Points, in no order, along strands that fork and pass close to each other.
(in the rows, 128 means zero)
Two points are linked if the straight distance between their rows is under 49.9. Some points are linked to none.
(384): [126 148 161 129 112 137 129 108 114 163 136]
(701): [ 87 145 105 133 138  65 177  62 107 133 116]
(252): [ 82 115  79 141 131  80 161  92 125 118 119]
(142): [106 151 120 143 130  90 165  70 113 148 120]
(4): [115  82 151 113  98 146 102 115 134 158 137]
(74): [158 182 178 149 116 122 128 110  90 156 136]
(49): [149 216 132 144 155 102 171 121 104 130 121]
(146): [117  33  88 135 109 142 100 130 151  94 114]
(297): [148 164 186 101 126 147  99 169 117 140 151]
(248): [130 174 168  86 137 148 114 177 133 130 154]
(239): [134 182 103 154 150 101 184  90 113 128 106]
(247): [207 127 161 163 125 148 100 145 119 140 116]
(183): [198 131 130 150 148 149 118 169 136 113 113]
(195): [113 129 125 146 127  89 152  66 111 152 116]
(603): [ 83  61  47 152 123  94 135 132 139  80 104]
(377): [ 97 113 140 146 112  62 140  62  99 153 122]
(163): [164 147 178 119 124 155  94 162 123 139 137]
(141): [116 134  83 112 153 158 162 163 171  75 119]
(44): [165 176 186 142 116 131 108 134  95 157 144]
(85): [124  32 114 133 105 150  92 125 148 114 122]
(82): [163 110 163 161  99 133 107  93 105 170 122]
(131): [119 196 139 122 136 124 164 122 121 146 131]
(383): [ 62 118  74  87 138 154 158 148 163  87 135]
(22): [ 68  87 122 116 106  97 125 105 132 137 136]
(286): [180 171 129 104 179 141 100 187 131 110 139]
(137): [ 86  83  83  89 125 168 126 147 171  75 132]
(441): [134 100 101 109 137 175 135 158 174  82 115]
(601): [198 166 121 121 181 134 103 189 127 106 127]
(617): [ 82 130  68  97 147 158 168 155 168  79 126]
(6): [206 146 165 176 119 137 108 134 105 141 120]
(61): [134  44  85 133 122 168 109 137 160  87 111]
(3): [172 195 163 133 148 115 113 155  98 138 147]
(241): [155 121 165 127 113 163 106 143 133 141 132]
(287): [155  77 145 160 100 131  99  93 117 165 120]
(148): [146 182 160 150 122 114 145  98  93 153 124]
(167): [165 209 136 140 158 104 148 148 108 127 126]
(24): [199 155 134 143 157 136 109 179 128 115 120]
(35): [138  65 141 139 103 140  98 105 129 159 125]
(15): [ 88  83  51 146 128  96 145 118 137  94 111]
(75): [107 107 113 132 119 126 136 106 133 141 124]
(646): [137 109 156 123 107 161 109 127 131 151 128]
(222): [ 99  70 155 106  96 156  96 119 139 146 142]
(432): [137  72  90 123 133 177 125 148 169  79 111]
(418): [201 120 144 160 133 152 104 157 129 128 110]
(220): [ 86  96 149 135  99  67 126  75 112 157 131]
(413): [144 135 176 140 102 134 115  97 105 175 133]
(509): [ 83 100  68 143 128  87 156 107 133 107 117]
(641): [114 168 113 140 136 103 178  88 117 137 119]
(513): [ 71 110  98 105 126 133 154 128 144 119 138]
(688): [108  50 131 109 103 161  91 125 152 127 134]
(403): [140 196 159  91 154 136 112 178 119 134 157]
(121): [115 222 131 124 151 103 179 119 115 135 128]
(58): [177 180 177 136 133 128  99 156  98 150 151]
(587): [139 121  94 114 152 165 147 174 176  74 113]
(97): [ 68 126 104 131 123  63 162  77 114 127 126]
(123): [ 74  66 108 107 111 134 114 126 147 120 138]
(245): [161 186 137  96 174 137 107 185 120 122 145]
(638): [166 201 145 132 154 116 124 164 101 130 140]
(623): [ 82 102 136 125 106  88 130  90 125 151 133]
(669): [ 71  76  97  90 123 150 120 134 157 101 135]
(476): [116 173 153 123 121 131 144 122 120 155 140]
(106): [ 71  71 123 107  99 124 111 119 138 134 140]

Name the points in between on the shortest way along the links from the first point to the second, in order.
(195) / (509) -> (142), (701), (97), (252)
(44) / (131) -> (58), (3), (638), (167), (49), (121)
(137) / (106) -> (669), (123)
(97) / (22) -> (701), (142), (195), (377), (220), (623)
(24) / (403) -> (601), (286), (245)
(441) / (4) -> (432), (61), (146), (85), (688), (222)
